A landscape with many valleys, sampled at points; each row gives a point and its height.
From any point a ball rolls to the lowest of the 2 points nearest to it. It stops when none of these is lower. Distance is the straight distance between rows; heights are no part of it.
<572>: [ -6,  -4,  -1,  -7,  -6,   2,   0,  -7,   5,  -3,  17,  -6,   6, -21, -17,
  24,  11,   0, -10,   6,  13,  10,   3, -12,   1,   6,  18,  -9]  (h 66.5)
<319>: [  8,   8,  18,  -4,  16,  -6, -21,  19, -12,   2,  -9, -20,   4,  -5,  -5,
  -3,   1,   5,  10,  -5,   5,  -1, -12,   0,  14,   6,  -9,  -3]  (h 36.9)
<1214>: [ -1, -19, -12,  -6,  29, -11, -14,  -4,   9, -13, -14,  -8,  -8,   3,   0,
  -9,   6,   3, -12,  -7, -18,   5,   8,  -7,   6,   6,   7,   8]  (h 21.5)
<268>: [-15,  16,  -6, -21,  32,  -7,  17,  -8,   9,   2,   2,   9,  -8,  -7,  -4,
 -11,  -6,  20,   2,  -1,   0,  -3,  -4,   5, -11, -11,   2,   7]  (h 64.2)
<1299>: [  3, -22,  -6, -16,   9,  -7, -10,  -4,   0, -11,  -1, -23,   3, -10, -22,
   2,  -9,   6, -21,  10,  -9,   6,  12,  -6,   6,   6,   8,   8]  (h 59.2)
<355>: [ -4,   0,  -1,   4,  37,  -6, -18,  12,  14, -13, -15,  -5,  -8,   0,   9,
  -5,  19,   0,   1, -11,  -9,   1,   1,  -9,   4,   8,   5,  -8]  (h 29.3)
<75>: [  5, -21, -11,   9,  -5,   1, -25,   8,   4,   8,  11, -23,  -6,  -7,  10,
  13,   3,  12, -15,  -1, -14,  30,   1,   4,  16,  11,  18,  -3]  (h 22.8)
<492>: [  7,   1, -15,   6, -22,  -2,   0,  -3,  -3,   2,  -4,  11,  14, -23,   1,
   0,  14, -28,  23,  -3,  13,  -3,  -3,  -9,  -8,  -3, -16,  -5]  (h 65.7)
<20>: [-12,  18,   3,  22, -14,  -3,  -1,   0,  17,  19,  17,   8,  -6,  19,  24,
   6,  24,   4,   2,   1,   3,  -1, -14,  10,   9,  -6,   0,   0]  (h 50.0)
<735>: [  3, -17, -13,   7, -41,   3,   0,  -3,  -7,   7,  -8,   8,  -8,  -8,   9,
  -3,  -2, -14,  19, -17,  13,  12,  -2,  -6,  -5,   1, -17,  -3]  (h 68.1)
<42>: [ -5,  25,  -3,  -2,  24,  10,  12,  20,   1,   2, -12,   1,  -3, -19,   0,
   2, -14,  -5,   6,   1,  -2,   7,  -3,   4, -10, -17,  -7,  -9]  (h 27.7)
<53>: [  4,   0,  10,   1,   1, -10, -19,   6,   5,   6,   8, -15,   2,  -9,  -3,
   5,  21,  11,  12, -13,  10,   8, -11,  -5,  22,   5,  -6,  -9]  (h 44.2)
<473>: [-10, -10,   6,   3, -10,  -5,  -4,  -5,  16,  -1,  18,  -1,   6,  -6, -11,
  15,  18,  16,  -6,  -5,   4,   8,  -8, -17,   8,  -2,   9,  -9]  (h 66.8)
<985>: [ 16,   0,  12,  -7,  19,   4,   0,  -9,   5,  -1,  18,   9,   0,  17, -17,
   0,   5,  16,  -2,   8, -19, -32,  14,  -5,  17,  13,  12,   0]  (h 72.5)
<733>: [  3,  -2,   8, -26, -18,   4,  22,  -7,  -1,  -1,  12,  10, -12,  15,  -4,
  -3,  -8,   0,  -1,  -7,  10,  -1,   6,   0, -19,   1,  16,  -6]  (h 79.4)
<280>: [ -4, -14,  -5, -25,   5,  -6,  11, -20,   7,  -4,   6,   6, -12,   4, -17,
 -17,  -6,   4, -12,   1,  -5,  -8,  15, -13,  -4,   8,   7,  15]  (h 72.1)
<323>: [ -3,   4, -13,  16, -14,   0,  -3,  -5,  -2,   5,  19,  15,   1,  20,   8,
  16,  14,   4,  -7,  12, -15, -24,   3,  13,  12, -13,   8,   1]  (h 84.4)
<901>: [ -7,   3,  -2,   1,  -3,  -5,  -4,   7,  -1,   3, -19, -16,  -1, -19,  -7,
  -7,  -1,  -7,   3,   4,   6,  19,   2,   2,   2,   2,  -6,   6]  (h 22.9)
<1039>: [ 10,  -5,  -5,   4,  -7,  -1,  -2,  -2,  13,   0,   6,  12, -12,  22,  15,
  12,   7,   8, -11, -19, -19,   4,   7,   0,  -6,  -4,  20,  -3]  (h 61.7)
<1192>: [ -2, -16,  -6, -15,   1,   0,  -1,  -5,  -4, -12,  -6, -20,   4, -30, -26,
   7,   0,  -7,  -2,   9,   8,   9,  14, -15,  -3,   2,  -1,  -1]  (h 61.8)
<1038>: [  1,  17, -10,  17,  -7,   1, -15, -14, -12,  14,   5,  -8,   3,   6,  10,
   7,   4, -12, -12,  28,  -1,  -2,  -4,  11,  17,  11,   4,  11]  (h 77.9)
<717>: [ -6,  19,   2,   5, -15,   6,   2,   3,   7,  10,  23,  10,   1,  15,   2,
   8,   6,  11,  -9,  12,   3, -18,   9,  18,  13,  -3,  22,  -6]  (h 81.8)
<1156>: [ -3, -24,  -4,  -6, -32,  -4,  12,  -6,   1,  -2,  -3,  10,  -8,   6,   1,
 -12,  -6,  -6,  11, -13,  14,   8,  12,  -8, -18,   0,  -5,   3]  (h 64.5)
<1218>: [  2,  -1,  16,   4,  29,  -5, -15,  12,   3,  -8, -16, -10,   0,   7,   0,
  -8,   7,   6,  10,  -7,  -7, -11, -19,  -9,  14,  -2, -24,  -5]  (h 43.5)
<921>: [ -2,   0,  10,   6,  11,  -3, -12,  -9, -16,  -9,  -9, -11,  13,  -1,  -7,
  -2,   1,   1,  -6,  11,  -3,  -7, -19, -11,  10,  11, -19,   2]  (h 80.0)
<547>: [-14, -12,  -5, -31,  11,  -2,  26, -21,   9,   0,   7,  17, -13,   5,  -6,
 -29, -15,  23,   1,  -2,   3,  -7,   1,  -1,  -3,   5,   0,  16]  (h 69.5)
<574>: [  8, -16,   1, -13,   8,  -7,   7, -11,   4, -20,   2,   1,  -6,  -9, -22,
  19,   5, -10,   1,   3, -11,  -8,   4, -25, -20, -10,   5,  -7]  (h 69.4)
<722>: [-10, -27,   1,   2,  12,   1,   2, -23,   4, -14,  -5,  -2,   3,  -2, -18,
 -13,  -9,   4,   0,   5,  -6, -17,   3, -24,  14,  12, -14,   8]  (h 49.6)
<1210>: [  3,  19,   2,   6,   3,  10,   6,  16,   0,  -8, -17,   9,  -1, -11,  -4,
   4,  -1, -22,  14,   2,  -2,  -1,  -9,  -4, -14, -16, -13, -11]  (h 32.8)
<818>: [ -1,  -3,  -5,  -8,  11,  -3, -10,   7,  -1,   0, -15, -10,  -4,   2,   3,
  -6, -11,   7, -20,  -5, -21,   7,   8,   3,   5,   1,  11,  13]  (h 13.0)
<826>: [  1,  11, -18,   5,  -7,   1,  10, -13,   4,  -4,  -2,  10,  -6,   0,  -6,
  12,   0, -26,  -7,  13,  -5,  -2,  21,   3, -14, -16,  14,  10]  (h 52.1)
<109>: [  6, -12,   1,   4,   4,  -6,  -3, -11,   7, -16,  -1,  -3,   3, -10, -14,
  12,  19, -11,  20,  -4,   2,  -1,   0, -19,  -9,  -6,  -7,  -5]  (h 66.9)
<968>: [  6,  11,  11, -15,  -4,  10,  16,  19, -13,  -4,  -4,   7,  -4,   1,  -1,
   6, -20,  -6,  -4,  -6,  -6,  -1,   2,  -3, -26,  -6,   3, -18]  (h 50.5)
<153>: [  4,  -7,  -3, -11, -12,   2,   9,   3,  -5,  -6, -14,   8,  24, -25,  -3,
  -8,   5, -24,  14,  -8,  21,   1,   4,  -3,   1,   1, -27, -13]  (h 68.7)
<1105>: [ -8, -30,  -6, -10, -12,  -9,  17,  -6,  10,  -8,  -4,   1,  -6,  -8, -11,
 -26,  -5,   5,  11,  -4,  12,  10,   6,  -6, -22,  -9, -15,   9]  (h 61.3)
<793>: [ 13,  10,   3,   0, -17,  13,  12,   8,  -8,   7,  -5,   0,  -8,   6,   2,
   4, -20, -10,  -3, -10, -10,  15,   0,   4, -15,  -3,  10,  -8]  (h 53.5)
<77>: [ 13, -31,  -7,   2,  -5,   0, -25,  -4, -13,  -8,   0, -23,   4,  -5,  -5,
   8,  -9,   5, -18,   7, -15,   7,   3,  -4,   5,   7,   2,   5]  (h 56.2)
<1254>: [ -2,   2,  -7,   9,  -1,  11, -11,   6,  -6,   9, -24,  -8, -10,  -8,   7,
   1, -15, -18,   3,  -3, -11,  20,  -8,   2,  -1,  -3,  -1,  -1]  (h 23.9)
<334>: [ -1, -22,   4,  -3, -18,   5,   0, -12, -18,  -8,   1,   2,  19,  15,   5,
 -15, -17,   3, -16,   3,   9,  -4,  13,  -1,   9,  16,   5,  12]  (h 36.6)
<851>: [ 17, -31,  -7,   8, -30,  -2, -16,  11, -10,   0,   0, -13,   4,   1,  -1,
  -1,  -8,   1,   8, -15,   4,  14,  -9,  -8,  -1,   3, -19, -20]  (h 68.2)
<1058>: [ -2,   9,  14,   4,  13,  -6,   5,   9,  21,  -9,  -9,   9, -14,  25,  15,
 -11,   6,   3,  18, -17,  -4, -17,  -4,   0,  -8,  -8,  -4,  -2]  (h 48.5)
<337>: [ -4,   7,  -6,  14, -26,   9,  -1,  -9,   8,  10,   8,   6,  -3,  -3,   8,
   6,   1,  -3,   1,  -5,   8,  18,   0,   1,   0,   5,  16,   3]  (h 58.9)
<176>: [ -1,  12,   0,   0,  -5,  10, -12,  10,  -6,  22,   4, -21,  -5, -19,   0,
  -2,  -9,  -5,   8,  -4,  16,  29,   1,  13,  13,  12,  14,  -5]  (h 8.3)
<445>: [ -7,  -3,  -5,   0, -10,  -8,  16,  -7,   8,  -7, -12,   1,   5, -25,   1,
 -16,   7, -14,  16,   0,   5,   9,  13,  -6, -17,   0,  -2,  20]  (h 30.3)
<1140>: [  0,  14,  22, -16,  20, -10,   6,  11,  20,   4,   2,  -7, -21,  20,   8,
 -10,   1,   8,  12, -21,   1,  -8,   7,   0,  -6,  -1,   4,  -1]  (h 53.4)
<398>: [  3,   2,   1,  21, -16,  14,  -9,   4,  11,  14,  16,  10,   2,   5,  24,
  18,   7,   5, -21,   5, -29,  -1, -16,   1,   6, -11,  12,  -7]  (h 41.3)
<284>: [ -1,   8,   2,  10,  -9,  21,  -2,  17, -22,  12, -24,  -4,  -3,   0,  21,
  -7, -27,  -9,  -4,  -5, -11,  13, -17,   4,  -6,  -2, -14,  -2]  (h 18.1)
<692>: [  0,  12,   0,  15, -14,  -2,   5,   0,  -2,  13, -19,   5, -14,   9,  18,
 -14,  -8, -13,  15, -13,   8,   9,  -6,   9,  -4,  -1,  -8,   9]  (h 33.7)
<1331>: [ -4,  21,   2,  11,  -9,   2,   3,   5, -12,   7,  12,  -1,  10,  29,   9,
   5,   7,   3,   3,  20,  14, -23,   3,  23,  22,   5,   4,  -4]  (h 79.1)
<1104>: [ -5,  20,   7,   7,   6, -13,   5,   4,  24,  10,  -2,  -2, -15,   4,  10,
  -8,  10,  -8,  23,  -4,  15,   2,  10,  15,  -3,  -6,   9,  14]  (h 57.8)
<697>: [ 13,   1,  16,  12, -22,  16,  -2,  11, -26,   5,  -9,   3,   1,  10,  18,
  -2, -14,  -9,   5,  -8,   2,   1, -19,   1,  -7,   4, -20, -12]  (h 25.5)
<768>: [  1,   6,  -5,  12,  -5,  -2,   2, -12,   3,  -1, -11,   6,  -1,   8,  -1,
  -1,   7, -10,  -2,   9,  -5, -12,   5,  -4,  -1,  -6,   6,  11]  (h 48.1)
<1094>: [ -8,  13,   0,   0,  22,   1,   3,   9, -14,  -9, -11,   5,  12, -14,  -2,
  -7, -14,  16,  18, -10,  14,  -2, -19,   0,  -1, -12, -21,  -8]  (h 52.3)
<1309>: [  7,  -8,   4,  -9,   4,  -8,  -3,  -5,   3, -11,   8, -13,   9, -23, -26,
  17,  20,  -6,   9,   7,  11,   2,   3, -15,   5,   3,   2, -13]  (h 64.1)
<736>: [  4, -18, -16,  13, -27,   2, -13,  -8,  -9,   0,  -2,  -6,   4, -11,   4,
  11,   8, -12,   8,  -8,   8,  10, -14, -16,   2,   3, -23,  -6]  (h 69.6)
<73>: [ -9,   8,   4,  25, -21,   8,  -3,   6,   7,  17,  19,  12, -10,  17,  33,
  14,  16,  -4, -13,  12, -18,   1, -21,  12,   9, -11,  -6,  -6]  (h 45.5)
<570>: [-11, -26,  -4, -18,  14, -11,  22, -11,  18, -11,   4,   2,  -6, -15,  -8,
 -28,   5,  14,  20,  -2,   3,   0,  -2,  -6, -14,  -5, -15,  13]  (h 58.3)
<453>: [ 10,  13,  15,  20,  -4,  -4, -11,   7, -11,  19,   2,   1, -10,  21,  30,
   8,   8,   4,   9,  -3,  -1,  -1, -19,   9,   5,   2,  -7,  -6]  (h 87.5)
<1065>: [ 13,  -9,  13, -24,   6,   1,  10, -18,   8,   5,  30,   9, -10,  15, -17,
   0,   2,  21, -12,   4,  -3, -14,  13,  -5,   7,  15,  19,   3]  (h 75.2)
<501>: [ 19,   5,  20,   4,  -3,   8,   1,  10, -23,   0,  -3,  -2,  18,  11,  13,
  -2,  -9,   4, -13,  13,   0, -21, -10,  15,   6,  13,  -7,  -4]  (h 38.2)
<875>: [ -5, -14,  11,  -3,  44,  -9, -16,  14,  16, -12,  -9, -22,  -6,   4,   0,
 -16,   9,  15,   6, -12,  -7,  -5,  -1,  -2,  20,   5,  -8,  -6]  (h 36.8)
<1050>: [ 13,   4,   4,  19,   5, -11, -17,  -5,  -7,   9,  -5,   2,  -5,  29,  28,
   4,  10,  -1,  -7,   3, -21,  -5, -12,   2,   8,   8,  -6,   1]  (h 85.2)
<235>: [ -9,  -7, -17, -20,  32, -15,   6,  12,  16,  -3,  -6,  -8, -14, -13,  -2,
  -7,  -6,  22,  11, -11,   5,  19, -11,   6, -10, -12, -10,   4]  (h 58.7)
<861>: [  7,  15,   6,  13,  -9,   7, -10,  11,   0,  10,  10,  -3,  -2,   4,  10,
  18,   5,   6,   5,   0,   1,   7, -13,   6,   9,  -4,   6, -13]  (h 89.4)
<23>: [ -7,  15,   4,   4,  -8,   7,   6,   3,  -7,   0,  12,  10,  18,  13,   1,
   4,  10, -11,   9,  19,  30, -10,   7,  13,  11,   1,   2, -15]  (h 76.4)
<1103>: [ -3,   2, -19,  -4,  16,  -2,  -4,  -3,   2,   0, -12,  12,  -6,  -6,  -3,
   0,  -4,  -5, -23,  -2, -22,   8,  12,  -4,  -8,  -8,   5,  21]  (h 20.5)
<1250>: [  2,  19,   0,   8,  -8,  12,   6,  18, -19,  -1,  -1,   2,   0,  16,  10,
   5, -10,  -7,  -1,  17, -15, -29,   4,  21,   3,  -7,  -1,  -9]  (h 63.2)
<496>: [-10,  16,  -6,  14, -14,   5, -14, -14,   4,  20,  13,  -2,  13,  -2,   2,
  10,  14,  -5,  -6,  22,  14,  11,  -3,  10,  19,   9,  16,   8]  (h 79.6)
<624>: [  6,  -3,   5, -21,  -9,  -1,  11,  -6,  -5,   6,  20,   9,   2,   8, -10,
   5,   5,  17, -15,  -3,  -2,  -1,  13,   2,  -5,   9,  23,  -2]  (h 77.3)
<81>: [  4,  11,  12,  10,   7,  13,  -2,  12, -24,  -5, -16,  -5,  14,  -1,   5,
   4, -17,   0, -14,  13, -15, -10, -14,   7,  -5,  -1,  -9,  -4]  (h 43.6)
<129>: [  0,  -6,   8,  12,   1,   1,  -9, -18, -12,  -9,   9,  -6,  15,  16,  -8,
   5,  13,  -6,  -2,  16,   8, -21, -10, -16,  11,  15, -13,  -8]  (h 77.2)
<140>: [-17, -20, -17,  -7,  30, -20,  -2,   2,  21,  -4,  -6, -20, -10,  -6, -11,
 -23,   0,  19,   3,  -1,   3,  18,   2,  12,   3,  -5, -11,  12]  (h 54.6)
<460>: [-17, -17,  -9, -13,   9, -19,   6,  -4,  12,   1,  -5, -20,  -1, -14, -25,
 -25,  -4,  11,   5,   9,  17,  17,   7,   7,   2,   4,  -5,  15]  (h 50.3)
<56>: [-21, -16, -26,  -6,   9,  -4,  13, -14,  -4,  -5,  -6,   4,  12, -11,  -7,
 -15, -22,  14,   0,   0,  21,   9,   6,   3,  -2,  -3,  -7,  11]  (h 40.8)
<325>: [ -4,  12, -12, -25,  39,  -4,   3,   2,  -1,  -3,  -3,  -1,  -3,  -2,   1,
   0, -13,  28, -10,  -7, -11,   1,  -5,   8,  -1,  -3,   4,   3]  (h 60.7)
<426>: [ -9,   6,  11, -27,  13,  -9,  24,  -2,  11,  -2,  -1,   9, -18,   1,  -6,
 -18,  -7,  13,   9,  -8,   9, -10,   0,   1, -16,  -2,   0,   7]  (h 67.0)
<832>: [  4,  12,   2,   8,   7,  -4,   0,   8,  11,  -6, -13,   6, -13,  15,   7,
   4,   5, -10,   5,  -4, -14,  -7,   3,   1,  -7, -13,   6,  -3]  (h 43.4)
<674>: [ 10,   4,  -3,   1,  -6,  13,  -1,   3, -13,  -8,   3,  -1,   6, -10,  -7,
  21, -19, -22, -18,  12,  -8,   2,   6,  -7, -12,  -1,  11, -12]  (h 50.4)
<215>: [ -6,  -1,  -9,  20, -17,   5, -18, -10,   7,  15,  18,   4,   9,  -2,  13,
  22,   9,  -4, -32,  10, -16,   4,  -7,   0,  13,   2,  14,   8]  (h 36.3)
<487>: [ -4, -18,   4,  -4,  12,   2,  -3,  10,  -6, -11,  -6, -10,   6,   0, -12,
 -14, -22,  20,  -8,  -7,  -7,  -1,  -5,   2,   3,   1, -13,  -4]  (h 61.0)
<1000>: [  9,   3,  10,  -9,   8, -11,  -3,   6,  11,   3,   3,   0, -18,  27,  18,
   1,   3,  19,   1, -26, -11,  -2,   7,   4,  -1,   2,  16,  -4]  (h 57.7)
<647>: [  2,   5,  -7,   6, -21,   5,   1,  -8,   2,   9,   4,   7,  12, -18,  -1,
   6,  13, -16,  12,   2,  27,  11,  -2,  -3,   2,   7,   3,  -1]  (h 62.5)
<835>: [  6,  15,   9,   6, -20,  -2,  11,  10,   4,  10,  -4,  12, -13,  15,   9,
   2,  -2,  -6,  24, -25,  12,   1,  -1,   1, -13,  -9,   0,  -6]  (h 40.9)
<88>: [ -5, -30,   7,   1,  -7,   3,  -3, -20, -12, -17,   4,  -2,  17,   7, -15,
  -9, -14,   2,  -7,   4,   7, -10,   4, -18,  12,  19,  -8,   0]  (h 43.7)
<1042>: [ -3,  11,  -7,   3,  13,  12,  -2,   6, -11, -11, -10,   3,  13,  -8, -11,
  11, -17, -11, -20,  11, -16,  -5,  -5,  -6,  -9, -12,  -2,  -3]  (h 47.4)
<85>: [ -2,  10, -14,  -8,  35,   1,   3,   5,   0,  -1,   1,  22,  -2,  -3, -12,
   2,   4,  -3, -22,   6, -24, -15,  13,   8,   0, -16,   5,  20]  (h 26.8)
<1085>: [ -4,  29,  -4, -11,  16,   3,  10,  13,   3,   1,  -7,  -2, -10,  -3,  -7,
   0,  -7, -11, -10,  12, -14,   2,   8,  15,  -8, -12,   9,   1]  (h 22.1)
<15>: [  1,  -1,  -5,  -5,  -7, -12,  19,  -7,   7,  -9,   9,   2,   2, -26,  -3,
   3,  17, -19,  21,  12,   1,   6,  16, -13, -27,  -6,   4,  12]  (h 25.8)
<305>: [  3,  12,   4,   8,  -9,   9, -10,   2, -19,   6,  -1, -10,  14,   3,   1,
   5,   0, -17,  -2,  17,   9,   2,  -7,   3,   9,   9,  -2,  -4]  (h 76.0)
<1290>: [-14,  15,  -5,   5,   2,   1,  15,   0,  -2,   3, -20,  11,  -3,  -2,  12,
 -14, -19,   5,   9, -14,   8,   7,  -9,   7,  -8,  -9,  -9,  11]  (h 39.9)
<631>: [ -3,   6,   8,  16,  14, -12, -18, -10, -15,   1, -12, -10,  -3,  12,  16,
  -6,  10,  -4, -11,  10, -19,  -5, -17,   1,   9,   6, -24,  10]  (h 82.6)
<427>: [  7,   0,   3,   0,  -4,  -7, -21,  11,  -1,  13,   3, -27,  -7,  -3,   5,
   5,   1,  13,   0,  -3,   5,  26,   5,   8,  15,  12,  17,   0]  (h 16.0)
<384>: [  3,  12,   3,  -1,  -6,   6, -13,  11,  -9,  21, -13, -16,   4, -22,  -2,
 -11,  -2, -19,  13,   0,  23,  16,  -1,   8,  20,  10, -10,  -2]  (h 15.6)
<1011>: [ -4, -19,  -7,   8, -14,  -4, -15,  -9,   9,   6,  16,   0,   3,  -5,   6,
  14,   4,  14, -26,  -2, -16,  16,   7,  -7,  15,   6,  20,  10]  (h 29.9)
<1282>: [-12,   2,  12,  -2, -17,  -1,   5,   1,  20,   8,  23,   3,  10, -11, -14,
   0,  22,   9,   1,  -4,  28,   6,  -1,   0,  11,   1,   7,  -9]  (h 62.9)
<1259>: [  0,  -2, -12,  10,  -2,   4, -13,   5,  22,   3,   9,   7,  -9,   0,  16,
  23,  18,   8, -17, -12, -19,  19,   5,  -9,  -1,  -1,  27,  -9]  (h 64.8)
<1310>: [ -2,  18,  -5, -17,  17,  -1,  16,   6,   1,  -8,   4,   3,  -7,  -7, -19,
  12,   3, -13,  -4,  24, -11, -17,  14,   6, -13, -15,   8,  -7]  (h 17.2)
<988>: [  5,  -1,   5,   2, -22,   5,  17,  -4,  -4,  -5,  -4,  20,  -4,  24,   1,
   0, -11,   0,  -5, -13,  -2, -12,   7,  -4, -17,  -5,   6,  -6]  (h 81.9)
<1096>: [  2,   3,  14,   3,  -2, -13,  -7,  -5,  16,  12,  15,  -2,  -2,   1,   3,
   0,  28,   8,  28, -20,  18, -10,  -9,  -5,  14,   2,  -9,   1]  (h 51.9)
<297>: [ -5,  10, -16,  13, -25,  10,  13,  -7,   9,   3,  12,  17,  -4,  -5,   3,
  16,  -3, -17,   1,   7,  10,   3,  12,   1, -17,  -8,  16,  -2]  (h 55.2)
<823>: [ -1,  10,  13,  -5,   3,  10,   4,   6, -12,  -2,  -4,   1,  22,   2,  -9,
  -3,  -4,  -9,  -4,  12,  23,   4,   9,   7,   4,   8,   5,  -7]  (h 73.9)
<454>: [  4, -16,   2, -10,  -5,  10,   6,   1, -21,  -2,  -4,  10,  14,   2,  -2,
 -12, -18,  14, -32,  -2,  -6, -10,  11,   8,  -2,   9,   3,  15]  (h 29.2)
<1291>: [ -2,  25,   1,  21,  -4,  -6, -11,   4,  16,  20,   5,   0, -15,  11,  23,
   3,  18, -11,  22,   2,  13,   0,  -8,  17,   8,  -5,  -1,   7]  (h 54.1)
<707>: [-19,  -4, -17, -10,  12,  -8,  16, -15,   3, -10,  -4,   7,   9, -31,  -6,
 -12,  -6,   1,   0,   7,   7,   4,   9,  -1, -15,  -2,  -3,  24]  (h 35.6)
<759>: [-16, -18, -10,  -6,   3,  -3,   1,  -5,  -7,  -7,  -8, -10,  20, -11, -12,
 -22,  -8,   3,  -5,   9,  27,  14,   8,   7,  13,   6, -11,  10]  (h 45.7)
<619>: [  4,   1,   7,  16,  -4,  -2,   0, -18,  -1,  -9,  11,   3,  12,   0,  -9,
   1,  23,  -9,  22,   7,  17, -22,  -9, -10,   6,   6, -19,  -2]  (h 74.0)
<1286>: [ -2,  -6,   1,  15, -13,  -8,   5, -11,  16,  -7,  14,  12,  12,  -6,  -6,
  13,  29,  -1,  24,   1,   8, -15,  -5, -17,  -2,  -5,  -3,  -2]  (h 70.4)
<144>: [-13,  20,   5,   4,  17,  -2,  10,   2,  -6,  -6,  -9,  14,   8,   9,   4,
 -10, -16,  20,  10,  -8,   5, -17, -16,   8,  -4, -10, -13,   2]  (h 46.6)
<1325>: [ 11,  -4,  20,  -3, -13,  15,   5,  13, -23,  -1,  -6,   3,  14,  10,   9,
  -2, -19,   0,  -3,  -7,   6,   1,   2,   9,  -6,   9,  -3, -11]  (h 31.9)
<513>: [ -7,  -1, -13, -14,  25,   1,   4,   3, -13,  -8,  -5,  -1,   5,  -7,  -9,
  -3, -25,  30,   4,  -9,   0,   4,  -9,   3,  -5,  -7,  -8,  -6]  (h 57.0)
<1134>: [-13, -27,  -8,  -3,  18, -10,  11, -21,  21, -18,  -4,  -1,   3, -14, -13,
 -19,   1,  14,  13,   7,  -3,  -5,   2, -14,   5,   5, -16,  18]  (h 54.7)
<224>: [  8,   0,   7,   0,  -6,   5,  -6,   1, -15,  12,  -9,   0,   1,   6,   7,
 -11, -15,   6, -23,   3, -16,  -1,   8,  17,   2,   5,   9,  20]  (h 21.6)
<751>: [  7,   1,   8, -19,  -2,   4,   0,  11, -10,   3,  -6,   3,  21,  -6,  -5,
  -2,   3, -19,  12,  -3,  32,   4,   5,   2,  14,  10,  -9, -14]  (h 71.6)
<28>: [  6,   5,  12,  -9, -16,   2,  15,  13, -11,   2,  -4,  15,  -2,   1,  -4,
  -7,  -5, -10,  14, -13,  17,  -3,   2,  -1, -15,  -2,  -6, -17]  (h 46.3)
<1040>: [  6,  -4,   6,  -4,  12,   0,  -9,  10,  20,  -3,  20,  -1,  -4,   4,   9,
  13,  20,  22, -12, -11, -14,   9,   0,  -3,   4,   6,  22, -13]  (h 67.3)
<1057>: [  6, -24,   5,   5,  -9,   1, -12,  14, -13,  -4, -11, -17,   0,   3,  -1,
 -12,  -9,   9,   0,  -9,   1,   4, -10,   3,   0,   1, -21,  -7]  (h 64.6)
<1182>: [  8, -11,  -7, -19,   6,  -5,   4, -20,  11, -10,   7,   9, -13,  10, -14,
   7,   4,  -5,  -9,  -2, -16, -10,   9, -16, -10,   0,  13,   4]  (h 71.4)
<21>: [ 10, -17,  -9,   7, -10,  14, -15,   1, -18,  -7,  -5, -11,   1, -13,   0,
  16, -23, -11, -17,   2, -19,  11,   5, -12,  -6,   5,   5,  -2]  (h 53.1)
<639>: [ 15,  14,  -6,  10,  -4,  10,  -6,   7, -15,  13,   1,  11,  -4,  17,  12,
   6, -12, -11, -15,  13, -26, -19,   4,  18,  -1,  -7,   3,   8]  (h 60.0)
<358>: [ 16,  -6,   5,  -5,  20,   1,  -9,  -4,  15,  -6,  21,   6,  -6,  15,  -8,
  13,  16,  20, -17,  -2, -24, -15,   5,  -3,  12,   5,  16,  -3]  (h 69.9)
<1251>: [ -5,  14,   5,  17,   7,   1,   0,   8,  -5,  -5, -16,   3,  -4,  12,  14,
   5,   3, -14,  10,   3, -10, -12, -13,   0,  -4, -15, -19,  -2]  (h 38.3)
<60>: [ 16,   7,  -3,  15, -15,  18,   2,   0, -18,  12,  -1,   4,  -1,   8,  20,
   8, -22, -11, -10,   5, -15,   2,  -2,  10,  -5,   3,   8,  -1]  (h 56.8)
<1255>: [  4,  11,  -5, -13,   4,  -5,  19,   0,  12, -11,   2,  -1,  -9, -11,  -9,
  11,  14, -19,  13,  15,   2,  -3,   8,  -2, -28, -13,   7,  -3]  (h 21.8)
<718>: [  4,   8,  16, -15,   1, -11,   6,  -1,  11,   7,  16,  -6,  -3,  -5, -16,
   1,  17,   3,  21,  -9,  24,  -3,   2,  -3,   5,   2,   5, -11]  (h 58.4)

For each start below, name the point where the ball stops.
<1291> | <176>
<453> | <1309>
<235> | <1310>
<1192> | <284>
<735> | <818>

Call two points neighbours if one is among the 2 nearest of the other. Go from one point of each pair to the other, from neighbour to neighbour, staying as low as possible. Name the highest point that can't be avoided.
<284>, <176> | <1254>
<818>, <319> | <1218>
<1310>, <818> | <85>
